Each row is a point on a tangle of strands that fork, close into loops and nearly touch. The rows are in no order.
(in the rows, 128 means zero)
Points whose rows are less than 130 apart are linked; no others are. Some points are linked to none.
tifal: [ 95 122 109 140 127 190 116 157 107 139  98 148 127  97  98 123 138  91
 145 136 174  88 141 141 106  82 117 125 157 142 132 126  77 144 175  82
  81 138 107 134  91 106 139 176 151 177 121 137 117 114 103]
Nanis: [ 90 126  99 130 110 176 123 147 137  99 155  96 133 156 120 147 112  82
 136 107 122  73 125 125 166 112 128 103 128 131 119 156 102 145 150 181
 148 132 133 137  88 107 128 139 130 142 154 127 168 107 120]
ded: [115 130 144 141 127  95 121 114 116 131 148 105 138 146 139 147 120 155
 164 132 101 135 138 126 135 138 153 106 113 115 134 127 133 138 124 168
 151 116 136 150 113 142 115  96 111 150 146 129 120 119 147]
nubug: [142 112 158 134 126 132 127 158 159 142 148 137 145 123 123 103 128 167
 127 109 121 144 138  83 151 104 130 174 155 118 140 162 117 154 147 122
 137 111 127 133 127 139 112 163 146  89 106 136  95 121 142]
Kegi: [110 129 143 153  87 125 139 142 133 137 123 138 116 120  94 183 165 148
 103 176 120 136 124 117 122 115 150 149 117 157 139 139 116 143  88 178
 110 133 113 133 112 142 152 112 117 132 102 131 106 191 119]
Lep: [145 134 155 129 134  82 119 106 132 148 153 117 115 148 161 119 105 158
 156 132 107 153 144 114 117 164 141 111 114 106 128 121 151 124 133 134
 177 125 120 149 131 149  91  91 108 125 142 125 132 103 160]
bubi: [ 80 105 127 146  89 141 136 130 123 126 143 102 118 154 101 173 131 118
 125 133  97 133 159 112 146  91 133 105 107 134 148 125 102 136 135 183
 133 105 155 142 116 154 157 126 129 161 153 123 172 153  93]
zov: [ 85 124  89 135 124 150 103 129  84 119 102  92 123 119 163 132 131  78
 160 101 155 106 133 181 134 133  93  40 105 110 111 128 113 127 181 124
 113 168 135 141  95  99 148 136 138 161 187 143 155 101 118]
rubi: [ 90 130 119 129 118 152 128 120 119 126 171  92 132 133 123 130 111 104
 157  95 120 104 129 109 158 122 134 109 127 113 123 164 104 143 171 189
 152 120 145 134 111 151 118 125 123 134 156 120 184  93 125]
feb: [104 115 120 121 107 184 131 141 116 108 100 128 127 138 119 158 114  69
 107 153 149 102 140 145 103  82 105  84 110 150 118  88 116 122 114 130
 119 141 110 131 112 125 152 131 139 162 147 129 185 139  94]
ruda: [148 108 167 107 139 101 138 122 141 151 137 158 130 127 140  91 107 163
 108 100 116 166 153 110  91 148 110 135 125  87 144  98 176 117 127  89
 131  81 150 102 167 164 114 162 125  89 145 112 171 121 114]
miv: [173 152 109  98 155 109 153 145 120 140 154  87 131  90 153 101 135 127
 124 103 147 149  74 101 187 169 152 148 132 111  95 156 135 117 173 141
  92 103 155 100 162 147 119 126 149  73  98 133 111 120  97]
Nofo: [143 124 131 132 143  99 103 129 115 123 101 138 110 146 122 140 132 154
 151 154 116 143  96 192 122 138 139 113 118 158 117 113 161 111  65 112
 144 193 104 134 122  99 126  98 123 146 113 122  43 155 172]
kotu: [ 91 118 121 131 100 166 129 153 147 113 134 118 134 156  96 156 122  81
 131 127 118  90 128 121 146  78 125 131 136 144 143 148  92 137 136 186
 132 118 145 140  94 133 137 142 126 167 133 133 162 138  99]
gaveb: [152 111  81  98 108 145  98 139 136 110  99 137 128 138 146 102 130 115
 116 141 130 135 128 183 114 104 112  96 136 147 121 100 140 106  77  71
 129 176 175 122 134  78 158 143 135 100 120 125  98 144 124]
lage: [ 81 164 135 140 123 133 149  83 116  93 138 118 142 148 108 162 120 112
 145 156 113 108 144 136 125 152 139 112 121 115 136 159 123 141 120 195
 149 116  90 149 116 132 121  56 104 177 148 121 185 117 163]
vavep: [168 124 180 104 147 136 144 124 152 123 154 161 144 127 149  73 116 125
  85  99 130 119 150  72 107 147 113 164 155  97 138 137 122 126 152 106
 153  80  95 115 161 139 107 140 126  77  97 121 183  89 144]
mavaz: [ 92  90  99 128 126 103 105 120  98 127 151  63 122 143 147 137 127 130
 180  89 100 139 121 119 170 145 144 103 107 116 119 139 112 140 168 174
 124 124 195 137 102 131 128 148 122 138 172 129 117 112 110]
nad: [109 137 126 151 141 142 113 159 133 120 108 145 147 117  82 112 148 150
 182 134 128 127 110 172 141  97 121 163 168 151 143 161 123 142 117 102
 123 161  99 137  85  81 124 147 135 163 101 154  20 133 173]
gokek: [113 125  90 112 103 181  99 148 120  97 128 111 139 154 127 133 121  77
 129 106 139  71 115 155 152 111 112 109 135 141 106 142  92 121 132 140
 121 163 143 141 100  95 140 142 135 142 127 117 142 104 120]
Gote: [178 131  58  87 119 118 109 132 133 113 109 120 127 141 174 119 125 128
 109 139 131 151 111 189 148 137 137 106 119 145 110 100 165  97  77  72
 123 163 192 103 163  74 151 141 129  85 119 120  94 147 118]
mafin: [145 151  89 125 123 156 116 106 105 111 128 113 134 142 162 148 122  79
 100 109 149  91 102 171 142 161 135  83 107 134  83 115 120 107 126 127
 130 187 125 121 128  99 130 106 133 115 145 110 143 109 124]
mura: [140 114 175 143 116 114 162 129 155 166 128 144 116  99 113 150 148 173
  72 129 138 175 127  86  96 139 151 157 115 137 151 122 125 140 124 150
 100  95 131 118 169 183 138 143 114 106 105 130 142 175  91]
pagun: [116  97  81 106 109 169  97 150 115 105 111 124 129 138 144 118 126  79
 118 130 142 100 117 185 134  99 104  90 127 148 122 114 112 111 108  94
 121 173 152 130 112  82 151 142 147 125 135 122 129 122 110]
Posed: [161 118 109  92 143 110 127 134 170 119 158 128 141 163 148  94  93 131
  84 123  88 129 155 107 150 124 127 124 124  95 115  88 155 135 104 123
 158 123 152 119 152 158 121 122 134  90 133 117 201 143 105]
falu: [148 110 114 116 112 124  95 167 153 112 115 155 130 153 110 111 120 135
 116 154 125 116 127 154 133  80 127 148 140 153 120 126 148 135  59  96
 142 173 130 135 114  97 130 135 147 122  96 122  62 159 159]
Seso: [115 155 112 140 142 178 134 125  97  98 115 144 134 146 109 134 103  71
 127 137 154  77 130 189 120 145 110 100 121 118 107 115 122 131  90 130
 147 184  61 143  92 108 130  81 124 171 141 133 178 111 153]
fugi: [ 59 140 116 154 121 150 137  99  93 118 140  94 139 153 110 160 122  91
 158 130 129 104 136 160 143 150 131  85 116  99 124 156 120 148 155 186
 146 126 111 148  92 120 125  88 120 184 178 131 164  95 147]
Nugu: [173 140 164 113 141  90 143 117 135 163 123 134 117 107 142 123 123 162
 114 132 140 160 111 101 122 164 137 141 118 111  99 125 153 107 132 117
 116 114 103 117 175 151 114 125 123  78  84 111  98 123 126]
vib: [162 151  96 109 119 148 116 132 120  90 128 133 143 154 146 152 119  83
  82 122 139  79  95 169 169 138 134 124 135 152  87 137 126  97  85 134
 129 185 127 129 132  84 129 109 140 102  98 115 126 127 138]
mafim: [124 142 162 162 146 133 130 118 106 146 135 146 130 104 100 123 132 146
 180 130 135 132 147 116  92 125 115 160 157 136 166 170 110 151 172 103
 128  89  82 148 115 108 100 124 120 157 131 157  81 102 180]
geno: [ 80 105 116 127 117 118 124 130 119 123 167  80 130 173 126 154 118 120
 171  96 100 118 142 104 173 136 146 114 112 110 140 168 114 146 158 208
 143 105 177 136 102 131 130 124 104 149 170 127 146 111 124]
Dop: [142 126 121 121 127 161 112 151 118  89  88 167 123 147 110 125 127  81
 108 154 151  85 111 192 119  93 118 137 141 168 116 123 113 108  51 103
 130 186  88 129 111  81 144 112 140 152  89 124 107 160 156]
miroz: [ 92 177 149 128 119 137 168  67 123 112 124 138 135 110 121 170 123  95
 123 160 132 110 127 115 103 173 131 116 119 123 142 150 115 128 139 180
 147 105  61 129 127 156 114  62  98 164 127 105 202 121 154]
Gipe: [172 119 119  96 153 118 142 150 139 149 139 130 124  97 131 110 131 145
  91 121 138 152 110 107 136 141 132 149 148 118 128 114 148 124 139 109
  99  92 171  98 163 155 134 160 153  84 122 136 139 148  69]
nipaz: [ 97 150 175 175 142 117 136  99 128 118 123 166 155 109  90 116 133 167
 168 142 121 133 170 130  82 122 105 186 158 118 177 173 124 167 136 121
 141  94  79 153 115 116 117 113 105 172 131 159 105 115 177]
Sed: [144 123 127 127 114  97 108 143 153 129  98 138 116 142 102 140 139 164
 138 160 117 147 100 164 118  99 124 125 133 159 113 124 149 126  65  85
 141 176 120 133 133  87 137 129 127 136  96 124   4 170 170]
sunos: [119 133 138 157  99 140 134 173 109 113 114 135 132 148  69 178 192 123
 114 163 133 108  95 146 137 116 153 186 124 177 139 186 110 134  74 198
 115 142 119 136  85  99 166 109 128 147  86 151  64 201 146]
mikib: [119 158 109 120 132 191 110 147 114  86 117 146 128 153 125 150 112  34
 105 117 169  65 113 191 147 131 106 109 122 144  89 142 108 123  93 140
 150 180  83 143 101  92 129 110 138 136 125 123 171 130 138]
pakem: [108 151 178 145 118 151 157 127 154 123 157 142 149 108 112 120 142 121
 132 103 146 108 127  73 133 113 130 181 164 135 162 197  64 162 172 170
 132  81  91 132 124 151 112 126 130 134  95 129 164 112 143]
rimu: [145 127 154 151  96  86 127 152 152 133 106 133 125 157 100 175 156 165
 104 182 123 151 124 118 103 102 142 137 108 150 138 137 136 139  50 160
 124 145 119 142 133 145 152 102 107 140 102 128 107 215 143]
gak: [104 105 116 139 108 136 100 157 127 136 118 101 122 121 111 137 146 144
 168 122 114 141 113 147 138  66 135 129 145 149 140 144 115 136 156 125
 108 138 188 147  88 102 131 168 141 158 144 138  49 135 120]
rafat: [107 132 101 140 138 155 123 117  94 140 138 105 121 106 151 108 124  87
 156 107 157  97 131 141 120 135 112  77 111 104 107 124 112 120 179 110
 136 150 116 143  92 130 116 128 142 142 170 127 150  65 136]
sop: [117 138 116 141 145 165 132 141  92  96  76 175 124 136  86 138 138 109
 149 153 164  95 123 197  90 111 120 142 144 172 122  99 113 126  58  97
 112 178  72 135 108  85 144 114 127 175  99 155  94 149 148]
saf: [ 93 104  88 126 127 124  77 116 125 132  99 105 113 118 169 105 121 143
 160 110 119 169 148 176 115 111  97  56 115 121 151  77 153 117 145  75
 122 155 172 135 109 114 154 150 129 137 172 140  95 108 135]
Feso: [133 145 105 104 133 108 149  92 151 117 185  88 124 153 168 139 100  97
  99 110 102 123 128  76 164 166 141 120  98 107 101 131 138 129 144 174
 155 123 145 122 149 156 109  95 110  90 141  98 203 104 121]
Sas: [154 136  66  88 142 140 108 117 113 133 103 123 119 102 169  89 130 104
 116 111 138 131 133 153 123 142 115  86 118 108 112  76 153 108 147  66
 105 144 172 108 141 122 149 144 138 108 158 129 167 117  92]
zub: [134 111 179 169 113 144 153 114 125 146 104 185 134  96  96 114 153 140
  93 115 151 121 168  81  55 101 119 159 152 131 175  98 104 149 150  89
 123  86  98 100 141 141 133 156 109 141 109 147 151 140 101]
tigu: [ 91 148 126 155 157 143 137  97 106 105 112 136 132 139  82 138 133 135
 187 147 101  98 143 193 115 141 133 155 130 113 131 161 132 139  86 155
 140 150  74 166  93 116 126  68 110 171 143 134 122 121 175]
nuzaf: [128 143 144 156 140 147 123 130 120 128  87 180 126 122  98 100 125 130
 149 146 138 115 148 132  84 112 114 152 155 135 137  98 133 133 121  58
 124 135  79 120 109 100 115 128 125 154 110 146  85 109 151]
novim: [139 107 153 139 127 132 149 147 156 145 134 134 138  95 115 127 156 154
 104 118 145 145 123  81 148 109 138 186 148 141 139 166  99 155 148 141
  95 107 121 115 143 140 127 168 156  97  93 139 103 142 106]
dibe: [136 131 107 111 126 112 125 129 147  97 168 108 132 181 151 150  93 106
 107 124  90 100 131 108 176 149 148 112 103 126  94 138 137 130 101 180
 171 146 146 132 133 133 114  97 117  98 136 107 180 127 147]
gel: [154 119  44  96 131  92 102 138 133 116 128 112 125 132 184 111 132 138
 137 114 109 170 103 166 158 157 139 105 115 132 130 117 162 108 119  80
 109 153 205 105 142  85 148 142 118  90 133 130 109 132  95]
ber: [107 117 178 159 132 102 120 121 121 174 126 132 108 106 130 133 142 185
 181 131 123 178 141 133  93 128 109 121 135 133 156 108 152 121 154  87
 119  88 127 132 122 132 112 156 111 162 175 137  64 115 137]
guv: [ 92  95 105 127 141 122 118 130 122 144 133 102 107 108 138 122 127 140
 137 110 122 147 135 131 135 102 120 111 113 126 140 105 125 129 167 138
  97 104 188 126 125 152 139 162 149 142 166 115 144 131  72]
zul: [111 140 153 140 137 141 150 112 106 148 156 113 128  92 128 133 135 123
 156 121 149 106 141 101 106 140 126 120 123 114 144 140  89 122 192 139
 133  88 104 137 130 152 108 122 132 133 150 125 151  79 138]
Zudo: [123 127 111 134 146 125 111 117 126  98 150 119 145 177 135 119  99 111
 142 143 108 114 147 165 135 137 137  93 125 104 119 114 152 135 107 125
 195 165 107 154 101 123 117  76 103 153 154 118 159 112 172]
mir: [ 98 145 157 180 141 117 144  80 123 123 106 169 147 126  96 121 120 165
 166 154 113 136 188 152  63 139 110 156 151 105 166 139 151 139 114 106
 146 105  90 168 112 130 116  96 101 182 163 144 137 128 181]
zon: [129 112  88 106 122 146 146 119 125 113 110 116 119 131 143 146 111  79
  71 146 133 128 130 128 131 126 116  97 107 144 109  83 128 114 116 132
  89 125 153 114 151 149 150 135 138 119 144 104 197 152  73]
dirob: [134 144 130 127 124 146 130 108  95 126 113 130 123 123 147 156 120  97
 125 132 151 110 108 165 127 156 145 100 111 137  86 100 117 116 122 142
 114 163 101 121 123 135 126  98 118 134 123 110 126 113 131]
bonin: [166 125  99  93 108 130 106 166 160  95 121 146 152 154 122 119 131 107
  91 144 126 108  99 169 164  97 124 171 152 158 109 158 127 118  54 102
 152 190 151 123 130  66 142 131 144  83  69 129  48 158 157]
zabag: [113 111  68 118 126 144  92 130 126 117 107 118 118 115 170  89 122 115
 144 108 131 128 151 160 114 120 101  70 121 113 133  88 141 113 156  71
 123 156 171 145 107 124 139 148 141 117 168 139 146 101 121]
toka: [111 174 157 127 114 140 156 104 141 118 137 136 137 115 119 151 118 110
 109 137 130 100 121  83 121 163 143 146 138 141 136 164  97 137 142 183
 150 103  63 131 128 162 115  69 113 135  93 124 188 118 165]
Sobu: [173 132  47  76 141 116 125 137 122 108 136 119 134 109 170  95 131 102
  91 126 133 138  88 143 153 150 124 112 129 124 110  84 144 118 132  92
 102 129 181  87 154 126 160 138 133 102 137 125 183 136  72]
Nar: [136 125  50  84 141 110 101 148 134 112 150  92 125 123 169  98 130 136
 145  95 112 154 113 148 181 129 134 106 128 121 142 128 147 128 159 104
 105 124 219 119 133 113 155 163 135  90 153 157 145 121  81]
Nalon: [155 145 164 112 136 125 137 106 144 114 165 141 134 141 145  87  99 118
 102 118 133 108 155  71 107 150 115 132 141  89 146 126 121 126 156 113
 185 103  81 132 138 154  95 111 124 100 126 115 212  84 153]
mabon: [100 129 152 164 124 141 130 119 132 114 119 167 144 140  84 125 118 153
 152 162 112 130 194 134  75  96 123 138 152 111 181 114 123 157 117 112
 165  93  93 147 119 140 127 111 127 186 157 147 170 138 136]
Kabug: [125 156 148 128 106 153 147 117 169 104 159 148 142 121 114 116 132 118
 104 130 135  83 126  62 133 130 129 168 154 131 148 177  92 145 136 169
 160 105  78 126 128 156 115 102 130 124  82 119 174 110 146]
Lis: [178 162  50  91 120 156 137 133 137  86 141 120 145 157 174 122 121  76
  85 102 147  90  74 159 196 144 144 128 144 142  86 128 131  90  95 121
 132 172 159 103 142  72 139 115 138  73 110 123 158 132 112]
famun: [136 141 133 116 126 154 119 136 149 110 140 146 140 124 122 111 105 114
 110 129 126  92 132  94 151 106 141 154 152 130 118 154 106 137 127 153
 151 124 100 133 121 134 121 119 139 108  85 121 146 119 145]
murut: [117  97 140 139  92 119 129 138 113 143 116 122 118 135 107 169 145 134
 128 157 125 148 115 137 130  84 135 137 115 154 133 118 117 130 106 150
  89 137 160 141 126 120 156 130 132 141 127 125  80 170 108]
Pab: [107 142 150 145 141 141 132 106 137  99 110 156 137 150 103 116 113 126
 138 167 126 109 187 121  96 132 113 126 136 103 164 114 135 133 117 123
 178 109  70 137 127 140 133  84 122 175 150 137 214 131 145]
Rir: [163 125 126 103 140 119 156 142 148 140 115 158 130  78 115 115 141 137
  53 145 152 145 109  74 130 120 134 166 143 146 130  97 130 122 124 115
  81  99 146  76 182 144 149 174 159  85 104 137 139 176  61]
dogi: [124 138 140 126 141 105 152  88 106 150 149 103 112 112 157 150 119 113
 132 122 143 142 117  97 115 177 119  91  92 112 108 103 116 112 179 164
 110  97 127 127 152 172 115 120 124 123 144 101 190  86 105]
kugo: [145 109 151 104 159 106 144 139 138 163 159 130 129  99 151  88 113 161
 107  92 132 178 123 111 121 147 111 158 129  96 134 126 149 127 163 111
 103  73 169 102 174 166 128 173 142  84 142 135 145 123  82]
vava: [139 127  89  93 130 149 155 118 100 124 116 109 116  94 137 146 124 103
  83 138 138 117  93 124 145 131 130 104 113 152 109  94 119  95 131 132
  69 121 152  87 152 146 153 136 144 109 124 113 150 145  61]
biv: [156 119 170 132 145 146 148 135 126 147 129 161 139  92 124  98 143 129
 114  93 153 130 142  84 105 109 112 168 156 117 147 118 116 129 164  71
 109  79 126 101 144 122 131 171 165 102  99 139 117 100 119]
zedis: [141 111 140 131 111  88 137 138 153 154 163  87 127 136 118 141 143 166
 112 120 110 145  93  78 180 129 153 169 133 131 124 182 128 150 134 199
 117 119 154 135 137 134 123 136 139  94  89 130  84 149 119]
Bil: [170 108 170 104 154 144 151 136 145 127 135 164 156 106 126  69 128 132
  83  91 139 130 149  69 110 127 105 178 174 102 128 116 143 123 141  79
 128  77 126  79 167 124 121 179 143  73 100 147 156 105 109]
Vigef: [148 144 143 121 145 131 151 108 112 146 101 130 121  95 141 140 142 126
  96 140 145 133 106  95 128 157 144 138 117 134 100 121 127 100 132 118
 101 125  95 103 166 150 121 117 132 100  90 101 103 128 113]
Nufi: [122 136 110 117 140 101 149 104 112 142 182  76 124 132 184 128 107 113
 134 100 114 138 118 118 151 180 130 102  87 101  98 122 137 108 169 169
 122 109 146 131 142 152 114 109 106  99 165 110 187  82 101]
ripo: [163 151  95  98 168 100 150 122 133 127 191  98 119 118 170 100 116 113
 117 107 115 140  84  96 178 177 154 135 127 105 100 153 147 114 170 131
 101 116 167 105 160 144 112 123 124  77 130 125 160 117  90]
nop: [115 143 129 146 153 139 130 115 105 114  88 155 128 126  93 127 144 127
 171 160 136 129 125 189 115 124 135 147 138 147 121 133 127 130  81 112
 121 156  64 140  95 100 126  91 116 175 116 150  92 137 161]
Nenu: [123 122 127 134 111 147 115 174 119 109 102 127 132 137  89 163 167 112
 131 145 149 103  95 163 150 101 142 181 141 181 130 184 106 126  91 162
 124 170 121 134 111  82 142 143 145 133  73 133  38 165 149]
sase: [120 116 112 121 144 128  87 115 130 131  88 133 120 122 139 119 128 149
 165 126 115 156 141 171 104 125  93  80 124 132 134  77 158 111 119  55
 128 158 159 115 122 107 142 158 126 140 151 116  57 114 151]
vade: [125 152 158 141 124 138 158 124 118 147 162 123 120  82 112 137 150 113
 148 113 158 120 123  85 122 143 125 154 141 139 145 177  67 137 204 150
 116  83  89 133 120 144 108 137 134 121 100 134 141  93 151]
riget: [127 122 188 148 110 113 152 143 151 155 150 141 137 119 116 128 144 179
 136 120 127 159 136  84 106 130 137 173 148 130 166 169 114 154 158 137
 154  94 106 139 138 150 114 136 125 127 119 143 109 142 153]
Sut: [162 111 150 130 128  99 155 139 169 158 103 152 114 111 112 136 143 168
  63 149 136 161 120  82 124 129 146 157 130 137 120 119 137 127  91 140
  93 118 128 105 175 157 139 147 144  94  92 128 120 181  95]
Dep: [142 129 120 121 130 142 117 151 151 109 127 149 139 137 121 101 124 122
 128 146 116 108 135 122 128  98 130 144 145 126 118 132 127 129 100 106
 154 150 115 137 105 123 120 130 148 119  99 126 116 131 138]
terub: [144 123 131 123 144 109 149 138 130 159 156  92 128 105 137 116 140 153
 141 108 132 158  89  94 175 150 158 165 131 116 106 181 135 134 158 155
  92 110 159 123 153 134 108 147 149  82 101 135  65 117 117]
Bem: [113 127 115 133 114 188 123 131 103 130  96 160 128 107 114 147 126  74
 124 144 165  85 123 138 108  94 117 113 138 152 116 111  95 129 128 106
  91 148  85 119 105 116 146 145 145 162 119 121 147 129 107]
nepam: [161 139 112 104 156 138 157  95  89 146  99 127 106  72 146 132 129 102
  92 131 161 123  99 109 136 168 136 114 125 126  84  88 127  78 157 104
  78 119 128  93 161 140 124 135 137  96 102 108 138 125  74]
Fav: [138  94 201 135 129 113 135 145 158 160 128 152 114 129 122 113 116 191
 129 101 111 178 156 120  93 116 115 132 125  98 167 107 167 133 135  93
 131  83 153 111 158 166 123 175 131 126 158 119 134 138 120]
vez: [109 162 133 128 147 140 125 113  95 144 164 107 123 114 139 118 126 100
 169 103 155  97 144 120  99 142  97 104 119 113 140 147  96 123 207 125
 140 105 104 158 102 125 101 130 136 132 172 159 166  62 146]
vid: [105 101 123 135 112 100 101 148 123 138 126 101 126 135 122 150 144 157
 163 129  95 157 127 151 151  88 125 107 110 136 138 120 131 136 115 145
 116 135 187 141 114 119 151 146 116 160 158 136  80 142 134]
tuvu: [125 136 121 124 123 111 113 121 149  88 168 120 145 182 137 140  93 115
 127 145  89 110 159 132 153 137 138 104 110 118 122 129 152 130  94 175
 204 144 103 147 123 122 117  59 102 140 133 121 178 127 166]
Sot: [157 117 211 154 116 100 147 127 151 164 119 161 119 123 123 121 137 193
 121 120 126 167 149  99  51 145 115 148 121 112 153 111 152 146 139 108
 139  82 114 108 159 157 113 147  91 123 138 125 113 136 151]
fovi: [ 95  81 115 136 114 100 130 143 131 131 148 102 110 152 125 141 117 138
 128 124 103 150 159 120 138  72 112 106  95 116 161 100 122 138 136 163
 128  93 194 138 132 157 142 158 124 150 166 129 167 147  84]
febe: [103 114 119 139 132 154 114 147 116 146 103 136 123  97 121 119 143 123
 168 117 153 125 136 139 103  92 110 112 140 131 142 108 101 112 168  85
  91 128 132 127 100 129 120 167 152 142 140 143 102 100 115]
bibev: [112 143 128 154 152 161 129 151 128 115  92 169 150 119  84 107 136 127
 190 135 143 113 131 148 117  85 114 169 167 145 146 138 116 153 134  69
 124 144  93 124  85  94 125 148 144 187 113 158  67 113 171]
lalo: [182 143 115  93 153  85 132 141 146 138 171 118 122 135 180  89 114 143
 106 103 113 159 110 101 162 178 145 141 130  96  91 125 164 116 140 114
 132 118 172 107 175 142 110 115 123  68 122 122 155 126 113]
muke: [109 136 126 133 127 134 136  92  92 137 133 110 120 136 154 159 120 104
 129 131 133 122 116 124 123 160 136  71  87 124 111 100 120 116 128 166
 113 129 113 132 127 157 115  90 123 141 144 108 167 117 108]
pubo: [126 104 119 118 123  92 100 131 161 139 132 111 115 150 143 119 126 181
 147 122 100 174 131 152 142 102 115 115 120 124 138 129 171 136 122 103
 136 139 186 128 137 130 126 158 121 132 150 127  72 137 131]
rabod: [139 120 132 120 139 125 104 112 120 154  64 156 112 116 130 112 122 142
 124 151 117 149 138 148  86 125 113  91 116 130 132  60 167 111 109  58
 137 146 112 119 134 115 142 136 123 140 126 117  96 122 138]
did: [ 76 130 102 138 125 146 114 118  88 113 136  76 134 153 148 151 122  79
 160 105 142 101 139 151 152 143 115  54  85 110 100 114 113 133 167 180
 138 148 139 135  90 111 133 119 123 170 190 132 180 102 121]
vave: [ 91 152 120 159 153 141 124 115  82 117 137 116 128 125 108 144 136 108
 171 128 133  94 112 169 132 150 146 117 135 117 129 167 116 132 140 166
 134 138  96 156  87 112 121  87 118 169 148 141 118 106 162]
guti: [149 124 160 125 134 103 135 120 130 169 158 120 111 118 164 124 116 152
 130 122 124 166 126  94 121 169 130 146 125 114 112 133 134 118 159 133
 135 106 114 135 160 157  96 117 119  96 122 114 113 109 149]
Sedi: [125 139 113 136 153 152 114 124 110 108 108 147 137 155 117  98 114 103
 155 145 135  99 150 179 116 125 115 115 134 116 120 123 143 133  91 106
 170 156  78 160  83 112 131  88 123 166 157 136 163 109 175]
zele: [147 134 161 141 130 126 121 108 129 121  78 192 141 122  98  97 122 136
 108 138 124 118 178  96  66 121 125 143 149 126 135  70 151 124 101  66
 143 122  81 102 140 121 111 140 113 148 100 137 134 114 145]
ketun: [146 116 130 127  91  90 136 149 124 129 110  94 122 158 116 184 148 139
  92 141 124 127  71 128 158 136 151 147  92 172  87 160 141 105  61 193
 100 148 160 124 144 113 145 120 125  93  87 117  60 189 118]
kirob: [117 142 168 156 155 125 109 127 133 161 134 128 124 110 110 111 148 179
 190 125 133 153 134 132 106 117  96 136 148 133 166 135 136 139 162  62
 123  98 109 134 115 116  97 145 130 165 146 149  35 101 176]
dupi: [157 118 150 138 101  73 125 147 166 155 117 125 123 138 112 145 132 187
  88 158 125 158 127 104 112 118 144 135 115 133 126 120 147 136  71 145
 119 143 131 139 151 147 131 138 126 117 103 122 104 189 130]
zom: [136 105 154 124 127  72 120 127 142 168 141  95 109 127 153 128 136 191
 159 113 102 185 103 125 154 147 135 132 122 115 117 136 155 139 146 131
 124 119 173 144 141 139 101 158 118 120 141 128  55 131 129]
Nurav: [129 116 110 107 129 120 133  99 136 129 117 128 124 147 150 114  99 113
  89 125 121 131 159 113 131 140 120 101 102 106 119  66 149 118 121 125
 133 126 140 128 150 155 134 129 130 103 151 106 201 126  99]
Dekab: [116 123 122 135 124 135  93 142 127 133 101 124 128 127 106 120 142 153
 175 139 123 147 111 152 137  95 127 125 145 143 134 150 134 133 124  93
 128 151 145 135  99 100 121 157 154 136 126 127  35 127 154]
Rez: [127 144 183 138  98  94 148 120 158 149 142 126 130 106 121 152 148 164
 125 146 111 145 128  74 122 166 162 165 121 137 150 181 112 156 131 186
 145 106  98 135 146 157 119 107 109 118  94 127 116 156 149]
fet: [111 117 159 137 133  94 132 124 119 189 130 108 104 111 142 135 136 186
 167 111 129 192 112 125 117 138 123 118 117 120 126 125 151 115 174 110
 101  95 150 139 143 150 118 164 126 136 152 125  54 112 120]
penu: [134  98 171 149  99 126 135 126 155 140 103 159 117 121  91 148 136 158
  82 141 118 147 180 102  69  93 115 122 113 124 172  73 138 137  94 120
 123 108 134 117 146 168 158 152 126 146 138 125 187 181  90]
Bugo: [162 133  84 103 125 126 111 154 131 100 142 101 136 154 150 132 116 126
 116 117  95 110  88 138 190 134 151 147 138 136 103 163 143 123  98 141
 143 169 167 122 141  83 125 120 136  72 107 120  65 130 133]
refu: [167 136  52  79 130 132 125 135 150  99 139 113 139 145 178 104 115  98
  94 118 118 116 110 142 178 129 142 127 131 130 104 123 144 117 120  99
 137 147 177 108 139 109 146 125 128  80 129 132 168 137 106]
Maruk: [103  99  87 119 145  92 103 131 124 120 137  87 115 119 156 118 130 141
 157  82 120 155 122 129 177 134 131 105 114 112 123 134 145 116 182 123
  92 113 204 129 127 126 132 162 131 113 171 130 126 126  79]
kigi: [132 130 153 149 123 133 136 112 116 153 109 158 118 109 108 145 140 130
 113 152 142 116 139 106  90 135 143 141 126 138 125  99 113 120 124 125
 115 126  88 115 145 143 128 115 125 140  93 124 119 136 123]
puged: [109 139 150 154 132 116 130 100 109 143 120 135 122 116 119 141 134 140
 152 152 125 150 143 128 102 132 151 129 118 131 135 130 117 130 124 141
 132 105  99 144 116 154 120  95 111 156 140 126 123 126 132]
Relo: [160 121 107 107 140  84 113 122 162 137 167 107 129 154 179 114  96 150
 114 103  89 156 130 112 165 146 142 132 120  99 108 120 167 126 110 131
 154 132 168 130 159 151 120 118 112  90 144 109 156 132 113]
fulo: [111 121 135 156  95 130 147 152 127 129 126 117 120 133  89 200 182 127
  97 156 127 114  99 110 150 118 156 172 124 176 123 182  98 127 106 204
  97 143 128 124 110 128 170 132 122 130  78 144  82 192 131]
Sepi: [133 136 155 130 105  77 141 125 144 144 162  99 118 139 131 153 121 151
 124 118 104 145 111  85 156 155 157 144 103 121 129 165 129 136 135 211
 137 111 141 131 146 159 104 113 106 117 105 108 133 139 128]
loza: [120 157 165 134 139 133 154  92 125 111 144 145 149 139 121 107 110 122
 131 137 136 102 166  99  91 145 110 119 145  99 158 138 117 138 159 131
 183  87  68 149 134 160 110  94 112 150 152 121 209  84 157]
Petas: [122 114 136 127 132 154 130 141 128 134 118 146 137  83 117  99 139 130
 129 108 156 124 137 100 126  97 121 143 146 133 150 115 102 135 167  84
  84 100 141 112 130 147 126 176 167 112 135 125 120 111  95]
mimuf: [151 119 197 162 124 116 129 122 149 147  90 182 129 126 106 108 139 166
 112 128 117 145 173 109  50 116 115 150 139 116 164  81 159 142 103  84
 143 105  97 112 142 132 109 152 113 141 129 134 113 145 143]
kupiz: [142 136 115 128 136 132 107 141  96  87 102 150 124 170 117 127 127 112
 136 149 129 117 114 217 135 134 124 132 125 166 113 120 142 113  31 109
 156 200  92 152 110  76 138  93 112 146 108 132  82 152 171]

A fork is a point with three links, a tip a point with one. Leave the first point through the second and follow the links. Name the first fork or tip that comes.
Nalon, loza => vid
vid, pubo => feb
dogi, muke => rabod
Vigef, nepam => novim
refu, Lis => mikib
zedis, terub => Vigef
Sed, Nofo => fugi
nad, bibev => Sut
vave, tigu => falu

A piece is all that can be reached along the links. How many separate loops has the piece of each point below (a circle has one, a figure eight two, a Y none), and how many tips (points with one link)?
vave => loops 2, tips 1
Sepi => loops 1, tips 1
Sut => loops 1, tips 3
refu => loops 0, tips 2
pagun => loops 2, tips 0

Name the points in between on the shortest way along the links from the first point to the second, in order.
feb, mir => Bem > tifal > febe > Petas > biv > Bil > vavep > Nalon > loza > Pab > mabon
miv, Nugu => ripo > lalo > Relo > Posed > Nurav > zon > vava > nepam > Vigef
Nenu, Nalon => sunos > fulo > Kegi > murut > vid > pubo > zom > fet > ber > kirob > mafim > nipaz > mir > mabon > Pab > loza
Nufi, saf => dogi > muke > dirob > mafin > vib > Lis > refu > Sobu > Sas > zabag
